Points on a hilly landscape, in no order, each with its height.
A climber steps from a point to the highest of its 6 nearest points, and stops where none of them is higher. Distance is the straight distance between rows; heights are no part of it.
Q611: [102 120 124  76  97 103 118 107  95  97 134  78  95 107 122 104  91 103
 110 100]  h=581
Q19: [ 52  95 103 119  77  93  85  49  97 104  71 136  74  97 116  79 129 142
 115  96]  h=4
Q327: [ 76  90 147 136 116 107 135 105  92  89 129  89 104  65 119 111  59 163
 132 121]  h=539
Q484: [114 129 105 113  94  71  63  99  94 163  97  67 101 119 107  85  95  77
 118  39]  h=541
Q161: [127  97  73  89  96  56  72  84  90 164  86 108 116 132  82  88 127 106
  95  58]  h=411
Q160: [ 97 146 113 126 101  72  85 124  90 102 119  55  76 124 136  87  64 101
 142  60]  h=513
Q532: [126 120  80  63  96  87  87 106 105 117 107  82 112 111  95 109 116  61
  90  75]  h=646
Q437: [107  85  84 114 127 113 105  95 105  52  82 144  86  85  69  87 122  91
  66 156]  h=455
Q988: [ 78  78 133 112 142 104  80 122 112  75 109  94 123  62 119 122  63 156
  55 120]  h=116
Q351: [127  84  73 103  90  61  77  74  75 174  85 122  99 131  99  74 128 137
 111  65]  h=341
Q743: [ 94  75 111  97  83 108 134  86 108 143 103 104 104  63  89 122 114  93
 106 132]  h=567
Q811: [104 104  92 125  79  71  69  93 103 158  74  92  97 121 109  85 106  85
 111  39]  h=680
Q796: [ 92 105  74 125  89  87  89 114 117  82  58 119  91 132  72  93 103  59
  99  64]  h=531
Q78: [ 92  80  81  66  90  81  99  83  89 156  84 129 111 111  90  89 140 101
  92 113]  h=526
Q334: [ 72  96  94 129 117  79  84 101 116  41  87 136  91 112  98  96 101 141
  72 102]  h=125
Q769: [ 86  91  83 118 134  94  80 108 113  32  89 143  94 102  85  93 103 124
  61 122]  h=313
Q409: [ 59 100 114 130 121  76  88  97 115  49  98 126  85 106 114  99  98 163
  74  90]  h=193
Q805: [ 73 102  83 112 110 104 105  83 107  60  77 149  88  98  81  95 130 124
  83 121]  h=156
Q891: [117 136 100  92 102  68  63  90  71 158 124  61  99 101 111  84  87  92
 135  53]  h=552
Q243: [121 110  60 100  98  80  88 119 122  76  83 115 101 121  80  89 110  41
  88  83]  h=616
Q878: [103 112 118  81 109 143 123 120  57 133 126  48 119  80 105  97  82  96
 159  93]  h=546
Q992: [ 60 100 133 118 106 101 125  80 107  92 109 117  75  83 109 105 104 145
 104 120]  h=270
Q468: [131  54 107 145 118 107 115 103 119  66 113  91 120  55  90 136  75 123
  75 146]  h=534
Q295: [121  61 111 133 134 113  99 111 114  64 103  93 116  65  99 138  63 120
  58 145]  h=451
Q421: [ 54 101 113 117 103 100 112  71 106  84  86 137  79  94 103  98 124 143
  97 114]  h=79
Q688: [131 117  72 106 106  79  87 136 120  66  94  98  97 132  86 100  89  38
  79  83]  h=621
Q512: [ 99 134 118  71  97 100 103 102  79 123 128  63  93  95 125  90  95  99
 131  84]  h=575
Q721: [ 79  79  89 123 156  88  64 120 107  50  88 136  94  81  95 106  98 140
  43 132]  h=216
Q734: [ 99  67  75 123 112 115 122  81 113  94  74 138  96  58  54 102 131  74
  89 168]  h=456
Q890: [112 126 122  72 103 116 113 118  77  97 136  60  94 106 128  96  72 104
 129  92]  h=560
Q953: [ 50  84 122 113  85 103 125  63 106 133  87 129  84  68 100  96 129 129
 113 129]  h=344
Q61: [114  94 127  90  94 136 138 124  89 105 131  60 119  85 110 109  73 104
 132 105]  h=599
Q636: [ 90 115  84 105  81  72  85  93 110 115  79 103  97 124 106  92 116  79
 111  60]  h=537
Q268: [129 113 112  73 105 155 118 134  71 113 131  38 124  95 105 103  85  91
 130  85]  h=564
Q408: [ 91  92  50  89  79  85  81  96 109 102  52 132 109 114  67  77 131  68
 101  86]  h=509
Q142: [ 94  86  71 103 115 126  99  88 104  66  62 151  84  75  49  65 145  85
  84 153]  h=362
Q581: [140 101  92  71 107  58  83  83  71 180 114 100 117 126  82  84 120 124
  95  77]  h=518
Q797: [153 101 109  74 101 159 112 138  87  93 130  46 116 113 112 110  83  77
  92 100]  h=625
Q76: [111  73 120 131  93 114 136 100 119  83 128  88 116  61  92 133  79 124
 105 133]  h=635
Q144: [ 75 113 133 103 102 103 121  91  94  97 125  92  81  86 128 100  80 128
 125 114]  h=427
Q107: [119 150 102  71 108 103  91 122  60 109 132  36 100 110 113  88  71  99
 140  62]  h=530
Q967: [ 58  86  81 152  52 106  71  62 100  94  22 134  72 104  80  97  96 125
 121  67]  h=300
Q5: [103  82 116 111 133 106  88 111 109  57 114 106 114  90 113 118  66 122
  51 133]  h=317
Q534: [125  42 112 146 110 116  98 110 117  65 126  79 142  49 104 134  63 142
  89 126]  h=520
Q608: [ 87  92 130 104 130  99  82 122 110  60 124 100 116  96 122 109  67 144
  60 121]  h=228
Q306: [109 118 115  91  98  92  93 131 102  65 139  63 110 128 131  98  49 116
  90  90]  h=578
Q930: [ 82 106 110 109 116  75  84 107 119  52 112 110 102 118 120 108  79 132
  70 108]  h=418
Q899: [ 57 100  98 156  92  83  85  79 112  57  70 132  74 114 103  99 105 146
  97  72]  h=181
Q84: [110  77 107 122 107 117 132  99 118  81 117 108 104  71  89 134  85 103
  81 144]  h=570
Q772: [ 86  97 125 113 111 105 130 101 120  78 111 118  89  87 109 118  97 128
  80 133]  h=308
Q943: [ 57 102  78 111  74  87  88  63 106  89  68 137  86 111  97  88 135 115
 105  88]  h=44
Q159: [ 83  86  62 125 112 105  78 101 109  27  56 150  80  83  43  67 123 138
  96 106]  h=353
Q59: [ 91  94  72 112  92 110  86 117 107 126  17 117  95 126  65  84  98  48
  95  47]  h=378
Q297: [ 97 127 127  85 111 121 118 112  57 116 133  58  94  89 132  91  72 112
 148  96]  h=529
Q149: [ 75 107  76 124 101  86  94  98 120  49  78 141  87 114  85  89 115 109
  81  95]  h=261
Q261: [ 83 102  62 107  86  95  85  96 117  56  60 137  97 113  66  81 128  76
  98  95]  h=489
Q759: [ 93  89 135 110 114 110 122 111 114  81 124 103 103  85 111 117  72 137
  85 132]  h=329
Q804: [103 127 108  81 117 132 103 108  33 146 120  49 109  83 116  95  75 108
 168  91]  h=544
Q822: [110 118  83  82  94  62  73  95 101 151 100  90 108 123  93  96 118  84
  98  59]  h=532
Q730: [ 85 101  86  76  90  80  83  82 102 132  85 114 102 117 105  91 132  84
  99  89]  h=498
Q626: [ 80 100  73 122  79  86  88 100 115  91  48 120  92 127  80  95 107  72
 108  60]  h=454
Q840: [ 60 112 112 127  95  87 101  72 106  76  98 121  69 108 120  91 113 141
 104  92]  h=111
Q72: [ 92 119 110 140  83  87  86 110 108 133  75  82  76 127 121  93  90  74
 119  36]  h=547
Q106: [ 76 121 110 126  81  75  90  98 115  82 101 104  79 126 119  91  96 110
 110  71]  h=488
Q341: [119 136 108  61 117 122  90 107  43 145 130  47 117  93 109  89  87 101
 147  74]  h=538
Q968: [106 102 127  64  97 115 119 102  80 148 122  70 110  79 108 104  95  94
 128  97]  h=598
Q587: [122 108 105  58 109  77  89  87  66 180 119  86 119 104  96  87 105 108
 110  85]  h=601
Q11: [101 117 100 106  92  74  93 123 118  66 114  86  97 134 113 110  80  84
  89  77]  h=632
Q828: [ 69 102  73 125  81  87  87  91 117  67  57 132  88 120  75  91 114  89
 105  73]  h=343
Q551: [ 85 117 110 112  98  75  94 112 118  57 116  98  94 126 123 100  74 110
  87  87]  h=572
Q617: [ 89  93  67  84 103 105  98  86 109  86  70 144  94  97  75  80 138  74
  84 130]  h=506
Q758: [139  92  73  57 111  71  85  87  82 170 101 113 125 122  74  96 131  97
  77  95]  h=563
Q765: [129 123 107  48 106 134  99 114  66 143 125  49 120  89  96 100  96  95
 123  82]  h=589
Q96: [135  51  95 155 114 100 116  94 117  58 110  94 121  51  84 142  86 119
  80 150]  h=550
Q902: [ 61  94 137 121  93 102 126  72  94 131 114 106  79  61 117  96  98 131
 142 124]  h=486
Q812: [105  95  99  76  94 111 119  97 104 111 102 109 100  90  99 115 116  70
  88 126]  h=606
Q683: [ 96 105 103  85 106 105 117 101 109  80 108 111  93 102 108 112 105  88
  80 122]  h=577
Q2: [123  70 124 130 106 127 128 113 112  75 127  85 122  76  96 137  74 120
  90 132]  h=582
Q298: [145 117  90  62  99 112  94 121 104  89 121  67 105 117 110 113  98  67
  80  93]  h=649
Q597: [118 109  94  84 107  94  96 116 112  59 114 105  97 118 108 108  87  86
  74 115]  h=636
Q393: [ 52  99  85 128  73  95  82  60 103  80  60 136  81 104  95  90 123 128
 115  77]  h=117
Q717: [ 89  82  73  99  75  63  76  64  86 151  69 117  95 118 103  74 130 120
 111  78]  h=174
Q687: [ 68 113 119 130 103  74  92  97 112  58 108 115  83 118 127  97  86 142
  92  90]  h=334
Q33: [ 93  94  94 128  79 117  70  95  94 162  24 108  72 129 106  84  84  86
  94  32]  h=491
Q814: [ 91 121 119  76 107 109 108  98  48 146 125  62  92  79 126  92  88 108
 154  99]  h=571
Q396: [ 71  94  76 103  99 111  95  81 107  68  62 148  91  89  69  90 142 111
  93 124]  h=213
Q880: [103 134 105  98  94  74  76 100  90 134 114  67  90 113 122  87  96  89
 129  60]  h=579
Q704: [137  71 109 106  80 133 130 107 107 100 121  72 121  65  93 131  91  81
 108 124]  h=595
Q433: [ 97  98 107 104 122  96  93 114 120  49 114 118 100 109 108 109  87 118
  57 127]  h=351
Q782: [120  77  78  70  99 111 111  92 102 136  90 118 111  84  74 105 128  48
  77 141]  h=597
Q32: [154  95 104  68  98 146 115 122  89 100 121  63 111  93 101 125  99  65
  88 111]  h=637
Q163: [139  94  50  62 108  77  74 101  93 138  82 121 123 119  67  85 137  56
  79  89]  h=553
Q432: [106  88 104  70  91 105 117  98  95 152 102  98 110  83  96 111 120  79
  96 117]  h=608
Q553: [102 104  88  69  92  74  83  91  90 145  97  98 109 116 104  94 130  88
 103  80]  h=574
Q14: [125 102 115  71  96 139 125 124  85 104 127  62 113  95 110 109  85  92
 108 106]  h=614
Q244: [ 66  80  95  95  87 106 116  69 106 124  69 143 105  83  76  98 145  99
  99 142]  h=419
Q806: [124 135  95  58  97  81  80 108  97 134 120  65 110 114 102 104 107  77
 103  63]  h=638
Q35: [ 75 112  89 102  86  90  98  84 115  82  85 123  89 115 105  93 124  99
 100  91]  h=314
Q684: [ 79 116 127 122 106  70  87 104 105  64 127  89  84 122 136  91  63 135
 102  87]  h=493
Q952: [ 82 120 104  95  87  79  90  84 109 107 107  98  81 107 123  91 113 101
 113  77]  h=446
Q340: [ 85 113 100 102 102  89 106 102 118  56 105 122  90 121 104 105 104 105
  76 106]  h=452
Q960: [ 98 101 129  98 113 106 109 114 107  67 130  98 106 101 123 109  70 127
  76 125]  h=412
Q217: [ 90 107  85  81  97 105 104  94 112  80  97 126  89 105  95 103 124  76
  82 118]  h=583
Q67: [106  93  65 105 116 100  85 102 118  41  76 141  88 107  68  71 121  75
  77 122]  h=558
Q507: [ 98  71 120 134 125 111 121 111 117  72 115 108 110  64  97 127  76 136
  74 138]  h=459
Q657: [ 92  92 144 114 102 123 138 115  94  89 130  76 109  77 117 113  59 137
 128 122]  h=527
Q27: [138  70 105 106  79 140 127 119  97 104 134  52 133  72  97 121  92  87
 126 110]  h=568
Q589: [ 74  94 101 120 126 100 108  97 112  59  95 144  91  94  92 109 117 138
  69 129]  h=100
Q632: [128  82  69  56 106  85  97  94  81 160  88 119 117 104  70  96 134  75
  76 116]  h=584
Q849: [116 138 100  76  97  86  92 113 100 115 125  60 104 117 108 102  96  77
 115  60]  h=629
Q20: [ 82  98  71  96  79  70  77  84  98 119  67 117 104 124  86  87 126  81
 107  67]  h=395
Q392: [138  96  93  63 101 129 114 108  93 115 111  79 110  93  99 122 112  56
  83 121]  h=627
Q756: [122  98  80 115  92  69  70  94  94 170  62 100 117 136  84  91 107  89
  99  44]  h=466
Q93: [ 79  87 116  89  87 100 130  77 100 149 100 109  97  73  99 102 120 103
 113 121]  h=542
Q786: [106 117 114  64  91 106 117  99  91 111 123  79  96  98 117 105 104  89
 107  97]  h=610
Q525: [103 116 129  86 106 128 125 124  73  92 131  57 103 101 127  93  60 115
 131 105]  h=519
Q939: [ 67  92 105 118 107 110 129  82 116  94  89 138  88  77  82 115 125 123
  85 138]  h=380
Q895: [ 63 106 148 130 123  96 123  91 101  88 122 111  73  84 131  93  86 163
 114 120]  h=404
Q837: [ 99  87 124  84  90 113 131  95  96 136 120  94 108  71 100 118 106  92
 114 119]  h=590
Q984: [130 132 107  71  94  99  95 130 100  86 136  48 102 123 116 107  79  91
 104  77]  h=642
Q736: [135 112  95 104 109  57  57  79  77 182 107  88 108 123  96  75 101 113
 117  50]  h=448
Q942: [ 77 115  94 119  82  77  94  93 121  81  87 115  87 128 110  96 105  97
 103  69]  h=436
Q172: [ 75 104 142 120 105 115 133  98  76 106 128  85  90  69 121 103  65 134
 159 117]  h=631
Q653: [ 82  84 137 135  93 101 142  94 103 106 126  90  97  56 106 113  76 143
 149 123]  h=555
Q339: [ 99 114  95 108 100  78  93 114 122  52 106 110  95 132 109 106  83  96
  78  91]  h=603
Q558: [ 85  93  68 126 106 102  79 103 115  24  64 143  87 104  52  66 116 108
  90 102]  h=443
Q233: [ 64 103  87 140  76  90  91  80 115  67  57 133  81 119  86  91 105 109
 108  65]  h=250
Q424: [145 100 102  51 105 128  99 112  79 156 119  62 130  84  82 121 107  78
  92  98]  h=618
Q651: [137  64 106 130  76 136 128 118 106  76 142  60 144  68  99 111  81 111
 135 116]  h=562
Q582: [159  79  95 102  97 172 114 129  79 115 139  25 151  89  89 109 106  70
 126  88]  h=450
Q205: [ 88 102 137 103  97 113 137  97  94 116 125  87  94  73 116 108  82 118
 126 118]  h=557
Q62: [ 77  82 115 115 144  96  88 113 111  67 103 122 104  83 103 115  85 153
  53 129]  h=101
Q355: [104  89  62  68  95  94  95  90 101 114  80 134 102 103  75  88 143  66
  87 123]  h=591
Q679: [ 92 111  88 127  88  92  92 115 116 114  52 100  93 135  92  95  98  60
 104  43]  h=496
Q799: [ 83 100  84 105 117 104 102  92 114  61  87 142  85 100  86  97 122 106
  75 128]  h=675
Q188: [ 91 131 116  95  90  79 102 104 102  90 122  84  86 118 130  88  89 103
 114  78]  h=556
Q394: [103  97  57  98  94  80  81 106 116 105  59 116 109 124  68  86 118  46
  97  68]  h=566
Q254: [ 83 117 137  96 108 115 125 108  65 105 129  67  87  89 133  92  67 121
 151 114]  h=507
Q852: [123  92  91  65 102 116 117  99 101 123 104  96 107  88  95 119 114  59
  85 122]  h=623
Q757: [ 82 108 102  93  85  73  85  72  80 143 104  96  81 100 130  74 117 110
 127  87]  h=463
Q245: [117 104  61 102  97  85  87 120 122 109  60 106 108 122  67  94 111  37
  92  57]  h=600
Q219: [ 73  92  93  85  92 105 109  76 100 106  82 138  99  93  86  96 136  93
  91 129]  h=393
Q770: [109 104  97 130  96  92  72 101  95 177  45  98  91 131 101  91  90  81
 100  32]  h=535
Q496: [108  78 118 131  88 124 138 114  91  82 139  63 133  64  97 110  71 126
 159 106]  h=569
Q260: [ 62  97  69 133  91  96  84  82 100  40  47 147  80  94  60  90 117 136
 106  87]  h=315
Q740: [101  95  76 121 131  91  73 107 115  31  87 144  89 107  79  84 100 102
  64 124]  h=464
Q709: [101  78 124 111  83 125 142 103 110 108 131  81 116  59  98 130  84 106
 125 122]  h=613
Q125: [ 74  86  79 132  62  87  67  72 100 135  44 120  85 113 106  86 105 109
 119  57]  h=192
Q113: [144  95  87  44 108  97  95 100  84 167 108  92 126  98  78 108 118  78
  78 100]  h=619
Q711: [ 85  96 138 125 114 108 136 101 112  86 121 102  95  76 106 115  79 143
 100 128]  h=440
Q25: [ 91  85 114 124 121 110 127 100 119  77 104 125  93  75  91 122  99 121
  76 143]  h=457
Q242: [ 65  88  77 135  71 107  85  83 105  84  17 135  81 109  63  90  93  93
 113  65]  h=401
Q213: [114 100  59  97  99  95  85 105 116  60  75 127  96 112  69  75 119  46
  89 103]  h=605
Q426: [101  97  72 114  86  76  76  98 108 142  49 106 108 129  81  91 110  67
 101  45]  h=467
Q452: [144 117  91  64 100 105  90 131 103  65 130  60 112 126 118 115  70  73
  76  88]  h=647
Q839: [136  90 111  86 108 132 116 115  99  68 120  90 106 105 111 123  80  77
  66 131]  h=640
Q216: [114 135 116  79  99  93  98 130  89  84 136  52  99 121 131  99  64 105
 119  74]  h=617
Q211: [140  81 109  93 100 134 128 114  99  85 115  83 114  87 103 128  89  73
  80 133]  h=620
Q549: [ 87 102 107 100 110 106 122  87 115  83  96 128  86  90  93 114 111 109
  80 130]  h=372
Q969: [ 64 118 125 127  95  83  93  75 101  81 112 106  68 109 134  82  95 128
 117  83]  h=263
Q618: [111  93  85  53 101  90 100  96  92 150  97 105 114  98  91 102 130  74
  82 106]  h=604
Q724: [134  63 121 124 100 138 116 121 110  74 127  70 142  83 111 127  58 114
  92 131]  h=494
Q199: [109 120  97  87  95  71  66  84  75 166 117  75  93 103 121  75 101 101
 127  67]  h=559
Q628: [ 90 104 108  73  94  79  94  82  81 161 105  96  97  96 118  87 116 103
 121  94]  h=549
Q945: [ 73  89 119 100  92 109 133  81 113 114 104 116  92  72 101 114 116 110
 103 130]  h=510
Q480: [ 58  89  97  94  83  95  94  61  90 129  81 129  83  97 112  84 139 119
 111 106]  h=140
Q569: [ 84 120 131  99 101  86 105 108 104  76 127  92  86 114 131  94  73 127
 101 100]  h=417
Q580: [133  85 115  94 124 119  81 118 100  52 115  89 118 106 118 114  55  97
  51 137]  h=587
Q455: [125  94  73  61 106 105  97  96 100 119  93 116 107  91  86 104 127  55
  75 126]  h=626
Q776: [ 91  74 108 113 160 106  57 116 107  57  94 102 119  62 111 121  69 124
  38 138]  h=159
Q111: [ 96  76  96 120 152 104  92 107 108  53  87 131  90  79  82 105  96 115
  49 153]  h=339
Q935: [103 105  92 122  98  99  81 115 107 153  37 103  95 135  92  96  99  65
  91  32]  h=503
Q372: [ 87  78 123 125  89 105 145  83 121 110 113 107 104  60  90 126 104 111
 112 133]  h=588
Q127: [ 95 129 124  88 103  99 105 123  78  82 133  61  92 121 137  90  63 116
 130  90]  h=533
Q733: [ 76  92  93  94  81  75  83  61  88 142  84 122  86 110 118  78 129 115
 117  89]  h=257
Q366: [ 93  87  92 118 111 119 126  86 119  84  89 138  88  74  77 116 117  93
  76 153]  h=461
Q43: [ 99  91 127  94 119 115  90 123 106  61 124  87 126 103 127 111  53 122
  59 131]  h=415
Q285: [ 96 127 114  94  90  75  83  91  84 126 118  76  80 106 131  80  99  95
 133  70]  h=543
Q774: [ 63  98 152 121 132  96 108 108  94  82 130  95  94  79 132  98  55 172
 110 120]  h=465
Q119: [118  98  51 106  92  94  77 120 115  93  48 125 104 117  49  66 118  34
  99  78]  h=561
Q387: [133 105  79  59 103 104  98 102 100 105 103 100 104 102  93 108 122  42
  79 111]  h=639
Q686: [ 92  71 102 133 106 109 135  88 121  90 103 123  95  61  73 131 112 111
  91 150]  h=540
Q404: [ 67 112 107 110  81  79  87  72 100 111 101 107  73 112 131  74 114 109
 120  81]  h=264
Q795: [ 76 111 117 105 107  91 108  94 115  67 111 114  84 110 119 103  94 132
  84 108]  h=182
Q385: [ 83 117 128  78  92  97 114  91  91 119 119  89  87  92 125  97  99 108
 125  98]  h=545
Q147: [130 124 109  61 106 140 112 133  73  99 140  40 115 107 114  98  76  92
 121  83]  h=573
Q148: [ 95 140 120  90  97  89  95 105  74 103 133  64  78 104 135  85  80 106
 146  79]  h=502
Q985: [103 135 115 126  91  80  84 120 106 128 103  62  80 124 117  99  82  79
 117  38]  h=594
Q222: [109  95  79 113 127  93  84 108 114  32  98 130  93 110  91  83  97  86
  64 129]  h=521
Q215: [125 117  86  88 105  95  95 123 112  56 116  94  98 121 106 111  87  67
  70 106]  h=645
Q898: [133 124  93  52 103 102  93 104  88 138 119  74 120 101  98 110 110  71
  90  85]  h=641
Q833: [117  84 125 109  92 143 138 124  95  92 137  63 129  80 109 112  70 114
 138 113]  h=592
Q682: [ 69  94 130  96  89 101 124  73  92 142 110 100  90  78 113  96 112 110
 126 117]  h=517
Q963: [110  81 103 107  93 120 132  90 118  98 104 104 106  65  89 130 108  77
  91 143]  h=536
Q803: [ 64 114 107 133  88  76  93  83 114  65  87 115  77 122 120  94 104 123
 103  78]  h=316
Q490: [101  81  72  76 106 107 102  87 100 111  71 140 104  87  66  85 140  62
  88 141]  h=548
Q289: [ 72 108  92 133  72  84  83  78 115 107  67 111  76 125 110  89 109  97
 114  53]  h=375
Q235: [ 84 122 108 134  80  78  83  96 102 114 102  84  71 121 133  83  92  94
 125  53]  h=511
Q978: [ 98  75  80  91  94 109 114  79 110 124  74 133 102  81  67 101 138  75
  85 153]  h=528
Q725: [ 81 128 124 113  97  79  97 104  96  76 133  78  77 118 138  83  72 126
 125  83]  h=453
Q278: [105 123  81  76  94  81  92  99 114 105 104  98  99 113  99 102 123  73
  94  85]  h=633
Q4: [122  67 104 132 125 115 117 104 115  66  99 111 104  71  92 132  83 105
  63 154]  h=516
Q436: [138 103 103  81 106 116  90 133 106  53 128  68 114 126 124 111  61  84
  68 113]  h=643
Q948: [107  96  62  66  91  81  80  93  99 132  78 124 112 114  79  87 139  68
  90  93]  h=565
Q177: [112 121 101  65 100  81  80  93  74 157 119  72 108 100 110  87 101  99
 117  69]  h=609
Q332: [108  95 129  86 105 128 125 128 100  80 130  80 113  99 122 112  63 118
  97 117]  h=525
Q248: [ 72  91  75 119 121  98  84 101 103  33  68 154  87  94  69  86 124 146
  74 112]  h=188
Q934: [109  72 131 128 113 123 118 117 113  74 118  85 127  72 113 127  57 132
  86 135]  h=492
Q361: [ 47  82  88 103  77 101  94  42  91 118  53 150  85  92  95  85 140 144
 108 116]  h=92
Q364: [117 122  96  89 100  82  91 127 115  72 116  79  97 131 110 108  87  77
  85  84]  h=644
Q97: [106 108 101  54  94  94  97  93  90 144 113  89 104  99 102 101 117  87
  97  96]  h=624
Q70: [151  86 114  91 101 157 116 133  95  82 127  57 120 105 116 115  75  86
  86 113]  h=611
Q863: [106 107  66  75  96  85  84 100 111  94  85 117 101 115  86  89 125  59
  87  99]  h=615
Q22: [127 112 114  69 113 148 115 123  48 142 124  41 129  85  93  98  83  96
 147  81]  h=554
Q807: [152  98 104  72 107 136 110 119  96  78 118  67 107 108 110 121  84  72
  75 120]  h=654
Q226: [ 62 109  94 124  98  91  98  74 111  63  79 142  79 110  94  93 119 128
  93  96]  h=28
Q164: [112 126  99  70  92  77  87  99  95 128 119  68  92 110 116  99 110  89
 111  70]  h=622
Q337: [ 58  88  85  92  85 105  96  64 100 102  55 152  97  93  81  84 143 116
 103 123]  h=214
Q872: [ 63  74 114  92  90  92 112  62  86 159  88 122  89  87 113  84 130 124
 120 117]  h=374
Q342: [114 125  94 111  93  78  94 131 122 104  95  77  97 131  97 112  92  54
  94  54]  h=630
Q671: [142  55  99 142  93 121 125  92 115  67 123  79 127  66  96 138  85  99
  93 137]  h=580
Q328: [116 114 116  66 120 110  92  97  43 174 122  63 117  81  99  92  84 107
 146  88]  h=586
Q973: [121 107  84  77 106 108 101 107 103  74 106 108  94 108  99 110 111  63
  76 123]  h=634
Q561: [117  88  76 121  80  64  71  85  92 171  62 111 103 133  94  80 108 105
 108  45]  h=392
Q607: [117  90  93 100 122 109 105 107 110  51 100 120  93  96  98 108  96  85
  58 146]  h=472
Q291: [ 76  89  66  79  86  86  81  78  99 109  60 142 106 111  81  77 137  90
  96 104]  h=414
Q370: [154  76 105  91  93 142 124 112  97 106 116  66 116  79  94 130  98  58
  94 119]  h=593
Q79: [ 93 110  73  96  90  88  92  98 117  74  83 123  94 121  87  93 118  67
  91  92]  h=576
Q744: [ 72  97  67 132  90 102  80  86 110  40  38 147  86 104  53  83 104 112
 112  80]  h=413
Q677: [113  99  69 119 104  83  87 124 125  48  84 125  93 126  77  85  94  56
  80  97]  h=602
Q236: [ 89  89  63 122  81 105  83 107 117  60  35 135  91 112  46  73 105  74
 106  77]  h=691
Q145: [ 96 127 109  99  87  72  94 109 113  83 117  85  84 126 122  97  87  94
 104  72]  h=612
Q595: [135  91 111  91  93 159 125 128  75 132 134  38 138  79  87 112  94  87
 144  89]  h=551
Q908: [132 116 111  48 112 101  92  95  64 175 128  62 128  96  89  99 100 102
 114  86]  h=607
Q612: [102 102 131  88  94 123 130 110  82 120 122  66 103  75 111 104  77 101
 136 106]  h=596
Q156: [ 93  86  63 110  71  79  74  87  99 140  42 120 102 125  79  85 115  87
 108  53]  h=307
Q944: [125  88 120  91 111 125 112 123 102  69 128  83 112 102 114 115  65 109
  71 130]  h=585
Q865: [131 111 100  45 107  91  90  99  82 159 123  76 119 102  93 104 113  92
  96  84]  h=628

For each start below, name the point where the climber stops.
Q421 => Q76
Q776 => Q76
Q595 => Q807
Q107 => Q807
Q890 => Q807
Q878 => Q807

Call two points neighbours if one is among the 6 nearest of the other. Go from one point of each pair to the other, from neighbour to neighbour, staying as high as possible. Name the lowest point that can't be avoided.
Q811 and Q807 => Q72
Q172 and Q76 => Q205
Q807 and Q236 => Q796
Q76 and Q807 => Q704

Write out the way that a climber takes from each point below.
Q525 => Q61 > Q14 > Q32 > Q807
Q27 => Q61 > Q14 > Q32 > Q807
Q127 => Q216 > Q984 > Q298 > Q807
